Points, in no order, along strands that fork, close into loops and pass close to each other.
In the rows, 128 means zero.
Two points are linked if the straight distance between their rows is under 136. Some points are linked to none.
(127): [145 109 110  89  88 141 156 170 139 161 170 167 137 141 130 166 100 164
 149 113 139 136 147 156 111 111 147]
(249): [ 95  98 142  97 104 111 136  80 167 100 118 210 136 121 103 129 129 159
 132 144 159  96 145 123 155 132 101]
(404): [158 160 136 162 167 138  59 134 131 169 162 101 130 140 132  86  92 193
 109 159 137  84 112 125 134 116 145]
(981): [121 136 163  96 104  95  34 102 141 172 118 161 156 123  88  90 113 131
 176 156 105 109 146 114  78 149 101]
(23): [ 95 169  97 100 129  94  78 177 174 146 118 127 180 106 146 123 120 132
 146 122 124 137 117 131 141 168 113]
(745): [182  91  76 100  70 155  88 152 138 136 124  76 115 148  94 166  93  72
 105 133 121  90 149 182 134 123 109]
(786): [107 155 153 143 110 153 182  83 116 103 133 162 102 139 162 184 157 149
 126 123 141 164 129 118 145 103 134]
(711): [141 137 106 155 148  62 139 155 149 107 116 120 154 145 125 101 111 150
 175 107 100 165 141 143  72 107 198]
(764): [186 104  46  60 115 171 149 145 130 140 167  97 164 106 168 161 114 116
  87 158 150 144 173 171 155 158 122]
(820): [150  86 135 141 126 170 139 143 163 118 170 128  99 149 144 143  57 131
 130 123 162 155 140 169 124 172 106]
(319): [117 109 183 151 100 162 145 106 117 126 102 156  78 159 111 104 137 106
 119 138 128 109 176 133 108 106 118]
(990): [145  77 205 112 138  93 112  61 145 107 122 141 144 131 107 101 128 141
 113 121 135 146 141 112 187 112 132]
(791): [121 138  88  72 145  90 101 143  99 123 134 149 169 118 151  79 123  90
 125 159 128 135 175  87  96  81 156]
(332): [116 160  99 113 145 101  96 115 177  92 117 116 145  95 133 101 129 105
 132 111 111  93 138 137 107 165 103]
(783): [137 154 127 163 114 133 131 150 153 124 125  86 119 168 132 202  71 138
 156  98  93 168  48 140 142 132 123]
(606): [138  97 103 106 113 106 174 146 149 153 142 130 136 145 124 151 103 140
 171 124 135 105 203 169 107 132 158]
(700): [105 109 138 122 107 143  84 125 136 159 129 153 118 109  83 109 107 109
 189 124 103 109 112 131  50 170  69]
(257): [130 122 175 128 138 113  46 123 127 181 144 156 155 139  93  77  95 176
 176 161 108 131 108 103 101 138 119]
(824): [104 133 123  89 110 122  86 125 156 113 127 169 150 126 156  88 106 120
  87 156 139 128 182 116 120  86 127]
(301): [121 139 150 163 164 108 101 115  95  63 113 129 136 113 140  83 162 113
  69 132 117 116  95  83 172  57 165]
(222): [101  88 105 151 129 125 112 119 113 142  98 163 116 157  99 139 167 160
 180  94 119 144 101 120 171 163  81]
(1088): [211  82  92  80  48 141 116 112 135 149 128  77 141 142  80 205 101 108
  81 160 129 120 163 187 160 130 140]
(945): [ 84  75 110 143 158 122 116  98  98  52 115 184 119  96 152  85 187 105
 106 121 155 158 127 100 118 135 108]
(927): [ 92  95 126 171 127  96 118 193 101  88 124 176  92 155 154  78 173 120
 121 110 175 141 187 135 104 120 157]
(913): [115 115 160 131 132  88 129 132 120 128  92 139 134 119  60 105 177 142
 148 114 113  89 105  86 146  95 158]
(455): [137 160 135 156 156 114  98  76 115  63 141 118 114 129 157 108 127 136
  77 129 115  99 143 125 117  68 168]
(81): [173 124  98 133 168 145 157  81 126  91 141 114 135 134 126 140 139 201
 110 106 107 125 107 116 198 103 166]
(839): [158 170 107 144 119 120 125 130 171 107 131  70 119 122 133 194  58 100
 130 103  92 171  88 167  82 117 134]
(726): [ 79 159 114 110 123  86 114  86 134 146 133 135 191 143 118 140  81 145
 172 162 117 140 130 103 133 119 124]
(753): [ 65 129 146 147 120 151 143 133  99 150 127 161 105  85 118 159 138 135
 159 147 156 160  65  78  83 169  87]
(888): [155 128  97 113  83 159 116  97 150 145  96  75 110 162  92 135 112  93
 123 149 100  65 175 185 142 101  98]
(137): [ 96 157  49 102 154  87 128 110 114 140 124 104 211 156 151 118  92 133
 163 151 121 161 154 124 159 131 120]
(975): [212  96 132  79  82 163 117  93 129 132 141  74 156 103 115 177 109 136
  58 162 121 130 145 174 155 100 148]
(605): [142 171 128 133  99 171 157 194 150 159 114  65  88 126 163 168  93  75
  99 133 127 139 136 149  97 117 133]
(740): [ 96 110  94 120 150  86 116 160  92 131 115 151 149 136 136  73 145  77
 170 128 135 142 178  87  99 132 129]
(544): [140 117 115 106 143  93 131 138 138 176 143 101 182 119  96 131 141 155
 179 114  76 102 100 146 151 214  91]
(667): [110 143 109 122 130 102 127  80 110 142 178 143 159 151 117 173 100 169
 160 144 147 126 128 126 164 109 122]
(1026): [172 159  78 137 179 145 126  84 100 112 128  86 116 129 140 134 154 167
  97 118  97  83 106 124 177 118 142]
(9): [137  73 186 116 117 144 117 108 104  79 125 169 112 151 129 106 166  64
  89  86 117 134 141 130 181 122  99]
(724): [144 158 162 165 168 143  89  65 154 128 135 107 122 115 111  97  99 184
 125 150 125  83  94 127 106 135 121]
(360): [134  95  79 135 125 102 129 202 100 103 159 193 121 164 153 118 146 119
 122  82 153 170 158 142 118 102 160]
(299): [123  76 182 164 104 145 108 111 121  92  86 172  95 141 126  66 146  84
 105 109 115 143 161 138 131  98 112]
(612): [ 44 120 141 133 123 126 109 112 130 126 146 195 158  93 102 152 126 163
 165 160 167 147  66  73 110 163  86]
(1059): [170 150 182  98  53 204 117 132 137 169 112 124  84 145 140 168 177 100
  88 125 110 108 154 180 137 116  89]
(79): [173 139  81  87 106 137  85 121 149 123 148  76 115  99 105 149 100  68
  95 134 116  90 139 170  68 139 119]
(116): [129 113 151 153 154 120  47 143 121 171 151 151 147 153 123  83  92 192
 131 148 153 119  93 110 139 108 134]
(685): [150 104 102 126 156 108 143 170 136 107 178 124 136 129 118 124  91 137
 113 111 149 139  97 118 144 104 169]
(520): [173  97 171 119 165 140 146  73 143  83 160 128 139 116 123 127 136 178
  94 105 142 125 102 121 212 134 140]
(804): [186 146 130 101  89 133  96  94 125 120 152  74 144 120 137 186 121 112
  80 127  98 135 138 150 141  74 163]
(1071): [107  96  97 124 136  93 125 105 119 135 110 151 175 129  91 145 139 165
 209 108  88 146  87 112 158 178  87]
(166): [ 70 116 156  99  99 134 117 109 164 159 130 216 142  92 107 153 124 161
 160 148 155 122 113 107 137 179  80]
(121): [156 155 129  86 111 144  84  93 127 109 143 119 142 127 159 173 157 124
  91 102 103 132 126 151 157 117 105]
(595): [123 117 149 126  90 162 152 108 155 135  82 129  85 158  87 137 108  88
 121 143 116  64 175 158 139  89 102]
(419): [107 104 137 141 128 102 112 118 120 116 106 170 134  90  78  85 152 157
 162 144 128 115 103  91  79 131 147]
(403): [157  54 190 107 116 125 128 101 151  95 108 159 134 172 111 105 129 110
 110 106 131 157 137 129 225 111 113]
(926): [124 140 140 138 128 123  80 114 174  71 119 140 113 124 142 106  96 130
  71 150 131  84 138 143 139  67 134]
(593): [160  97 110 123 100  99 122 176  93 191 206  94 145 164  91 183 104 145
 180 119 103 114 122 160 140 167 134]
(436): [139 174 145 116  87 167 100 144 136 146 128 149 110 139 186 165 157 148
 102 106 115 135 157 157 143 118 108]
(154): [116 204 123 144 105 134 117 143 161 130 107  88 101 111 162 170  87  91
 105 139 113 128 113 160  79 102 104]
(610): [129 144 152 135 102 126 164 181 122 157 120  71  95 140 154 157 111 107
 123 120 120 163 158 155 125 144 163]
(161): [106 127 102 130 136 114 112 147 113 144 135 148 150 105  92 115 120 142
 194 147 108 122 111 108  34 162 123]
(801): [108 122  98 142 167 158 168 163  94 135  90 116 124 135 142 109 161 121
 136 115 123 195  99  92 145 129 137]
(647): [140 137 115 131 180 164 142 153  68 144 145  99 136 122 150 118 136  96
 106 104 108 194  90  92 112  98 153]
(890): [119 116 128 167 120  86 151 194 136 129 112 143  90 145 151  73 151 121
 136 116 155 118 214 148  85 143 162]
(472): [112 162 120 160 185 121 134  99  86 133 107  72 129 135 181  82 136 114
 127 148 122 146 161 116 123 145 134]
(561): [136 121 128 117 130  65 114 156  96 177 168  70 167 146 113 148 132 126
 187 103  72 127 128 145 130 185 134]
(263): [142  56 118 107 176 105 138 165  78 136 135 143 135 125 131  59 173  82
 155 121 151 133 166 115  93 154 123]
(135): [ 82 160 158 148 136  83 164  97 173  71 117 153 124  83 108 112 135 155
 109 149 155  61 144 117 119 132 158]
(461): [171 120  83  69 102 192 171 167 112 141 146  99 124 117 180 134 162 112
  80 155 148 110 182 170 159 155 126]
(355): [ 63  86 110 144 144 120 133 115 112  96 101 193 130 114 160  80 154 127
 117 173 190 158 144  83 140 139 100]
(227): [166 100 137  59 131 139 154 132 127 149 123 105 168 114  81 117 158  95
 105 123 100  88 100 105 187 104 127]
(763): [152  70 148 160 181 161 145  82 130  68 144 145 106 101 111  58 126 126
  82 140 155 108 126 116 120 106 145]
(416): [156 155 130 136 179 157 112 124  71 149 157  77 119 130 164 105 129  96
 103 130 125 142 127 118  94 117 140]
(695): [120 136 157 149 148  95  97 142 105  99  92 144 127 114  82  64 194 123
 101 132 133  65  83  72 152  78 159]
(559): [ 88 166 164 180 143 143 164 136 121 133 132 132  93  85 145 168 126 129
 132 120 148 158  60 104  80 157 121]
(1066): [ 93 116 140 124 117 120 180 114 198  72  87 180 124  90 101 129 137 154
 119 131 157  78 124 117 148 136 123]
(728): [131 127 144 180 196 157 109  75 142 112 111 114 105 114 127  49  99 152
 113 156 155 102 119 131 122 146 123]
(871): [115 174 132 179 165 122 165 155 125 142 104  51 102 128 102 125 123 108
 127 132 132  87  81  94 143 142 147]
(688): [129 199 114 112 112 141 168 164 126 168 132 140 140 146 193 191 143 180
 139 133 124 183  95 127 156 101 151]
(410): [146 146 133 150 133 178  96 110 120 121  82 127 108 156 133 150 150 149
 120  98  83 143  55 109 175 111  97]
(234): [ 99 156 133 187 133 109 170 156 143 125 139 108 117 119 129 185  86 151
 167  93 122 165  78 128  87 170 142]
(792): [ 39 115 108 134 125 102  87 105  97 109 138 201 153 109 144 117 151 145
 145 177 197 165 105  72  98 146 103]
(346): [123 130 135 114 118 176 165  61 112 140 154 158 122 139 149 190 120 160
 142 138 132 139 139 133 151 133 104]
(778): [105 108 148 162 123 140  88 131 123 131  74 142 100 154  99 122 161 123
 129 105 133 131  64  94 179 137  87]
(338): [134 133 128 114 112 135  90 100 154 119 126 102 101 103  94 128 120  72
 137  96 105  81 120 160  63 154  91]
(790): [125 120  68 135 114 113 178 168 122  86 182 207 134 154 165 128 136 156
 146  94 176 163 161 148  75  94 167]
(1036): [102 203 101 145 116 132 176 111 117 145  96 147 124 124 172 179 161 158
 142 139 123 160 119 109 125  82 129]
(211): [125 143 180 124 127  87 130 145 138 134 115 123 112 103 123 136 174 121
 119  98 122 112 116 116 130 128 136]
(311): [ 98 174 147 128 106  96 112 179 176 158 127 150 132 110 135 143 118 151
 138 128 130 120 108 125 104 137 136]
(722): [ 95 167 100 161 171  71 139  87  79 119 113  97 168 155 163 110 138 137
 175 144 120 174 160 112 136 144 142]
(742): [156  60 116  77 160 120 152 156  92 145 189 128 131 102 112 104 136  64
 141 117 155 111 143 118 108 177 114]
(7): [164 123 129  73 111 196 152 129 102 165 148  88 135  98 162 115 148  64
  60 174 140 108 187 157 108 134 126]
(251): [157 140 148 176 122 179 122 106 123 143 108 107  82 148 122 184 111 146
 148  97  82 172  64 143 130 131  95]
(899): [ 99 155 149 133 147 144 186 142 127 156 117  73 110 107  98 102 133  65
 125 126 138  91 115 118 103 167 119]
(578): [127 134 118 172 182 127 210 138 119 116 103  66 105 146 137 113 112 122
 122 120 135 160  99 110 173 150 153]
(950): [149 152 115 116  87 166 165 178 162 165 127 137 146 152 148 169  78 169
 140 137 139 171 119 144 145 107 156]
(583): [122 167 142  83 125 166 174 149 145 142 115  74 127  78 144 110 166  61
  90 142 129  96 147 142  99 154 113]
(1001): [127 137 115 143  99 122 188 180 135 139 116 144  82 139 130 141 151 134
 136 101 138  96 202 162  78 109 161]
(427): [144 125 187 176 117 107 202 174 133 132 128 106  82 170 140 150 120 141
 133  89 126 174 133 148 159 120 192]

A fork is a point with three links, a tip a point with one. Leave the first point through the second and follow the links. Name the first fork or tip that comes.
(950), (127) | (790)
(301), (455) | (742)
(667), (726) | (764)
(742), (263) | (913)
(81), (520) | (745)

A piece is two or more points that can be reached from each other along the links. Count, over all rows, the pieces, the separate loops (a circle has one, a figure eight two, a Y none), the forks (points with three links) and the tips (points with one).
pieces | 3
loops | 1
forks | 6
tips | 10

Name the points in between on the shortest way along the links from the first point to the second, in order.
(355), (222) | (792) > (612) > (753) > (559) > (234) > (783) > (251) > (410) > (778)
(360), (722) | (927) > (890) > (1001) > (606) > (127) > (950) > (688) > (1036) > (786) > (346) > (667) > (726) > (137)
(778), (610) | (410) > (251) > (783) > (839) > (154) > (605)
(419), (1059) | (161) > (700) > (338) > (79) > (745) > (1088) > (975) > (804) > (121) > (436)
(726), (871) | (137) > (722) > (472) > (416) > (647) > (801) > (578)
